Each row is a point on a landscape with many peaks, with its height.
From any point a climber steps to the highest of the 2 points nearest to it. It stops when none of these is higher. Distance is the straight distance between rows; heights are no part of it.
q948: [-34  20  -3  18 -42  -9  11  16  28  11 -20  20  -8 -10 -31  12 -47  -3
 -26 -28  14]  h=562
q575: [-42 -13 -20  11  -2  28  -7 -22   8 -39  30   5  -8   5  33  -8  18 -34
 -16  39 -12]  h=190
q626: [  2  -8  -9  28 -25   5   1 -12  22   0  -6   1   7 -10  16 -28   6  11
  -6 -31   2]  h=385
q59: [-23   1 -12 -15   2  13  29   6  15 -51  11 -34   5  -8  40  -4  -7  -3
  10  24  13]  h=128
q260: [  4  22 -26   0 -25  -2 -12   6 -20 -22 -28 -28 -13  16  20   3  19   2
 -33  48  -7]  h=176
q756: [  6  16 -11   9   7  21 -51  -7   6  -5   7   9 -46 -17  38  -5  -6  -3
  17  40  11]  h=611
q781: [ 23  29 -22  37   1  13 -22   9 -12 -23  12  -3  -5  -9  41 -22  -1   3
   9   7 -28]  h=495
q487: [ 22  25 -23  28   8  -4 -32  -1  -7 -58  32 -28  20  -3  43 -17   2  -4
 -17  29  -7]  h=450
q879: [ 22   8  -2   2   9  12  27   4  13  18 -10 -17  -9  10 -19 -26 -39 -23
   2 -30  -9]  h=744
q642: [ -6  -6 -29  25  25 -20 -43 -42  -5 -40  14   4  13 -12   4  -3  14  24
  21  23 -28]  h=328
q629: [ 19 -16  47 -26  20  -1  29   1 -38  16 -10   6  10   5  -3 -10  -4   7
   2 -49   5]  h=523
q195: [  7  -2  -4 -26  26  31 -25  22 -19  29  11  24 -39  -2   9 -23  16   1
  18 -14  24]  h=362
q319: [ 16   1  16   4   4  -4 -14 -23   1  13 -17 -28  11  -6  38   5  34   4
  -3  30  -3]  h=456
q553: [  8   7  50 -17  12  -6  15   8 -27  59  43  40  17  -4 -41  11   1  10
  17 -43  20]  h=506
q576: [  4  36 -22 -25  -4   1   1  -6 -22 -51  -3 -33   8  -9  47  -1  -9  -4
   0  39  24]  h=111
q558: [-21 -23   1 -16  -1  -3   2  40 -27  31  11  15 -14  33 -35 -25  41 -14
   7 -32  30]  h=365
q94: [ 20  -7   7 -20  12   2 -16 -51  -3 -29 -14   6  -4 -10  27  -5   6  -6
 -13  28 -19]  h=489
q778: [ -4  13  38  -2   1 -26 -22  25  -5  54  20  18  12  24 -71  37 -39 -10
 -20 -28  35]  h=512
q822: [-24 -29  -6  -4 -33  18  16   3  -6 -17  -1 -12   9  -3  26 -16  64 -14
  -8   9  26]  h=255
q580: [-18  -5  -3  20  -2  -6 -17   8 -14 -24 -14 -29 -32  -4  36   1  12   3
 -48  60  17]  h=146
q413: [-14 -11 -51   8  16   5  20 -21 -49 -42  29   5   0  -4 -16  27 -25  45
  14  30 -48]  h=299
q131: [ -4 -19  76   0 -18 -38  -3  20   1   7  -7  38  28  -3  -5  13 -57  18
  -9 -29  16]  h=590
q639: [-23 -20   3  14 -17  21  -3   9   6 -12   6 -26  -8   3  19  -8  28 -31
   8  30 -15]  h=217
q519: [ 47 -12  28 -27  22  19   6   5 -19   3  -5  -4  -7  -4  -6   6  34  -2
  -6 -35  15]  h=488
q955: [ -3   5 -44   6 -15 -12   9 -20 -34 -29 -14   4  -1  -2  -3  15 -30  32
  26  40 -59]  h=272
q496: [ 10  -7  33   0 -18 -13  -4   8  14  49  16 -14 -11 -20 -15 -35  31   9
  14  -1 -11]  h=507
q568: [-22  -7  24 -23  -7   0  10  20   0  33 -21  44   5   7  -7  10   3 -11
  13  -6  10]  h=429
q650: [-20  -9 -22  -3  17  17 -18 -20  38 -10  27  27 -28  -5  13 -13 -31  -2
  35   4  -7]  h=358
q245: [ 10  27  12 -15   2  -4   1 -26  19  17 -35 -30   7  -2  -5  -4  18 -23
   6  29  -8]  h=416
q336: [-18  14  10 -22   9  20  31  22   6  50  35 -19   5  -1 -13  -4  30  11
   5  -3  -1]  h=370
q902: [-20  27  28  -2  15  26  27   9  -6  -7  -2 -33  -1 -33  21  -1  27   9
 -40  -7  10]  h=90
q446: [ 45  -1 -31  18  -4  16  10  -3  -5 -21 -32 -16 -14   0  35  32 -14  29
   5  27  -1]  h=133
q54: [-15   0  29   4  -7 -11   3  26  23  39 -10  22   0  10 -41  11 -54  -7
 -39 -27  14]  h=503
q861: [  3 -24  16 -35  -1 -16  21  30  -8  13  21   4   2  16 -55 -10  12 -12
   9 -29  10]  h=419
q233: [-34  18 -14  -3  -8 -10  24  36 -30  46  11  18 -12  15 -58 -18   5 -29
  21 -32  40]  h=292
q695: [  5 -17 -12   1   3  10  20 -17   9   5   3 -25  -9  29  24 -12 -33  -1
  11 -11 -15]  h=634
q596: [  5 -23  39  12 -44 -23 -33  14  14  39 -19  42  27  24 -16  20 -26 -15
 -23 -46  14]  h=326
q169: [-10 -23   6  21 -35 -22  -9  -2  -5  22 -30  46  26  35  14  12 -30   4
  -4 -25   5]  h=361
q646: [-26 -12  49  15 -11 -24   7  28  -1  28  30  14  27   6 -55  -7 -23  -1
 -32 -69  37]  h=141
q741: [ 21  -9   2 -31  -8   5  -2  12  26  31 -20  -2 -23  11 -38  18  12 -21
   9 -15  23]  h=621
q578: [ 41 -14 -39  27 -15   1  16 -29  -9 -39 -12 -26   9 -19  -2  26 -13  22
  21  14 -23]  h=175
q712: [ 10  -5 -35  14  13   6 -46 -20  -7 -43  25  -8 -29 -12  20  23  -9 -10
  36  53  11]  h=567
q669: [-12  13 -35  25  17  -4 -15 -24  25 -16  13   2  12  -6  10   1 -17   9
  36  14 -35]  h=313
q708: [ 10  30   0  12  24  18 -22  30  20 -11  -6  -3   3  -9  17 -14   7 -11
  23  -5 -21]  h=536
q599: [  0  18   1  12  30 -18  -7 -48   9 -14 -32 -35  -8 -25  -1  -5  -1  10
   7  17   5]  h=371
q990: [ -8 -14   1  20   8 -19 -45 -23   3 -66  33 -15  -9  -7  34 -18   6   7
 -25  33  17]  h=408
q177: [ 34 -15  32 -22   2  17 -10  17 -18 -27  14 -30  -4  17  28   8  29 -25
 -63  46  21]  h=98
q549: [ 28 -17  -9  -6 -43 -14   2  -6  25  26 -44  20   4  13 -24  24  -9 -16
   8 -10   8]  h=546
q106: [  5 -10  59 -14  11 -19  11   6 -15  35  -5  38  14  -7 -22  -6 -32   9
  10 -53  26]  h=558
q937: [-42  -4  17  -3   8 -12  33  19  15  29  27   3   7   2 -38   2  13  -2
 -19 -58  36]  h=210
q78: [ -4 -31 -19  27  -2 -10 -42 -41 -12 -68  27   7  -9 -16   1   4  20  27
 -24  27 -17]  h=369
q624: [-51  14 -20   7   8  -9 -15 -15   3 -34  17  -9   5  18  33  -8  12 -18
  10  59 -39]  h=170
q361: [ 25  10 -21   4 -24   5   2  -7  17  -9 -17   1 -13   1 -31 -17 -36  -8
  12  -4 -31]  h=728
q115: [-19   2  32   1 -17 -35  -6  15  36   0 -20  23  -3  -4  -9  -8 -16   9
  -5  -6 -22]  h=589
q512: [-11 -21  32   3 -30 -19   2  11   5  36  -6  52  24  12   6  -5 -33 -11
  38 -19  11]  h=399
q892: [ 24 -37 -17 -19   7   6 -13 -31  29 -11  -4   9  -6  20  31   2 -26  15
  -7 -12 -26]  h=560
q698: [ 14 -23   1  12 -38  18  -8  -3  23 -24  16 -13  -7  -8  15 -11  48  -6
 -16 -14  18]  h=310
q135: [ -7   3  -9  12   1 -36   2 -35  -8  -7 -42 -11  11  -3 -12 -21 -20 -10
  19   1  -4]  h=335
q242: [  1   9  16  -7  12  22  11  13 -16 -12  -1 -39 -10  -8  34   4  26 -19
 -35  41  36]  h=118
q513: [ 20  -5 -27  21 -16 -12  15  -3   0 -42 -14  -6  29  -4  31   9   1  33
   2  -2 -47]  h=218
q324: [ 13  17  -1 -19  13  40 -27  21  -2  -9  13  -3 -22   8  37 -14   6 -22
   0   8   7]  h=575
q908: [ -1   1  18  -4  36   4   1   5 -24   4 -15  19  -3  14  20 -36  -1   2
 -18 -37   0]  h=487
q384: [  7   4 -17 -22  -6  -5  15  22  -1 -12 -45 -15   7  17  22   8   0  -6
  -4  22 -19]  h=203
q742: [ -4 -23 -74  36   9  12 -32   1 -13 -48  54 -16 -15 -15 -16  50   1  28
  28  56  -6]  h=420
q964: [ -4  11  26  -6  43   9   5  -7   7  23   5 -31   3 -13  10  -7  51   3
 -33  -5  21]  h=58
q414: [-28   2 -33   9   3   8  12   6  -9 -48   8 -11  32  16  41   6   4   2
  22  34 -18]  h=150
q534: [ 10 -20 -60  23  25  -7  -5 -28 -17 -27  53 -24   2   2 -14  47 -16  43
  22  47 -42]  h=350
q369: [-30  13  -8 -19  33   0  31   5  12  29  35 -25 -12  10 -34   7  40   5
 -17 -30  34]  h=294
q981: [ 25  -4 -16   5 -20  -8   4 -36  19 -15 -42   9  16   3  -2  33 -24  -5
  -5 -28  -2]  h=483
q509: [ 12   4  25  -3   2  14 -12  13   7  33  25 -37 -12 -18   1 -29  21  -7
  11  42  -4]  h=451
q459: [  9  12  -1 -44   9  25  31  22   7   9 -14 -19 -27   0 -35  -5  14 -19
 -11  -8  19]  h=697
q241: [ -8  25  -1  16  26   1 -10   7 -14  32  12 -17   5   8  -8 -22  66 -12
 -22 -22  19]  h=10
q664: [-37  16  -9  -7 -12  11  26  14 -26  36 -16   7  -9  -7 -12 -17  15 -42
  28 -14  35]  h=234
q541: [ -4  -2 -52  27  31   8 -31 -31  -5 -72  44 -10   0  -4 -26  24  -9   1
  35  37  -5]  h=494
q724: [-26   0  12 -19  17  27  -5 -14   4  25   8  27 -27 -16  14 -23  -8 -16
  23 -12   1]  h=393
q255: [ 11 -23  32 -30   8   2   4 -44   5  -9 -16   2  21   3  19 -23   2  -7
   8 -12 -23]  h=514
q975: [ 12   3  40   5  -9 -31  12  30  31  -7 -16  15  33  -7   2   0 -26  26
  -7 -33   4]  h=624
q968: [ -3  40 -33  21 -42   9  18   9  18  -7 -20  10   1 -17 -19  -8 -35   6
 -12  -7 -10]  h=643
q925: [ 38 -23 -30   3   3 -16 -11 -50   4  -3 -18  16   0  23 -15  16 -29  -1
 -15  -5 -34]  h=504
q566: [  3  15  23  -8   5 -17  13  34  -5  60 -13  17  15  14 -54  36   7   1
 -12 -26  21]  h=581
q401: [  9  12 -11 -11 -29 -23  34  11  11 -14 -37  11  38  12   3  14 -35   1
   4   8 -37]  h=224
q836: [ 14   7  12 -13  15   8  32  18 -29  57  -2  11   9   6 -41  46  53   5
 -19 -31  29]  h=680
q248: [  6  -1  28 -48  10   7   7  20  -8  36  12  37   1  -7 -31  -1  26  -6
  26 -29  18]  h=460
q10: [ -9   8   3 -18   2  32  21  29  15  35  29 -16 -31 -10  14  -7  10  -8
  26  26  -9]  h=413
q671: [ 36  15   8   4   8  31   6  18 -11  44 -15   5  -4 -12 -13  16  38   7
 -23 -28  23]  h=563
q801: [-18   4  27 -10 -23 -28  -7  -2   8  29  -9  -7 -13 -13 -16 -44 -12   7
  -8   2 -38]  h=559
q737: [-12   5  -4  24  13  -5 -14  -9   6  10 -15  35   4  -6  10 -15 -30  14
 -10 -40  -8]  h=447
q223: [  3  11 -11  18  -9 -20  24  -7  -1 -26 -23  21  17 -12  12  31 -42  43
  15  14 -34]  h=247

Where does a climber stop that starts at each point below?
q336 -> q975
q599 -> q879
q59 -> q106
q955 -> q756

Call two points neighbours if one is among the 2 nearest of the other. Go from one point of each pair to the other, from neighbour to neighbour, staying as high as possible. Name the lowest point that can't be avoided.
q836 / q106 -> q519
q756 / q724 -> q195
q879 / q836 -> q54
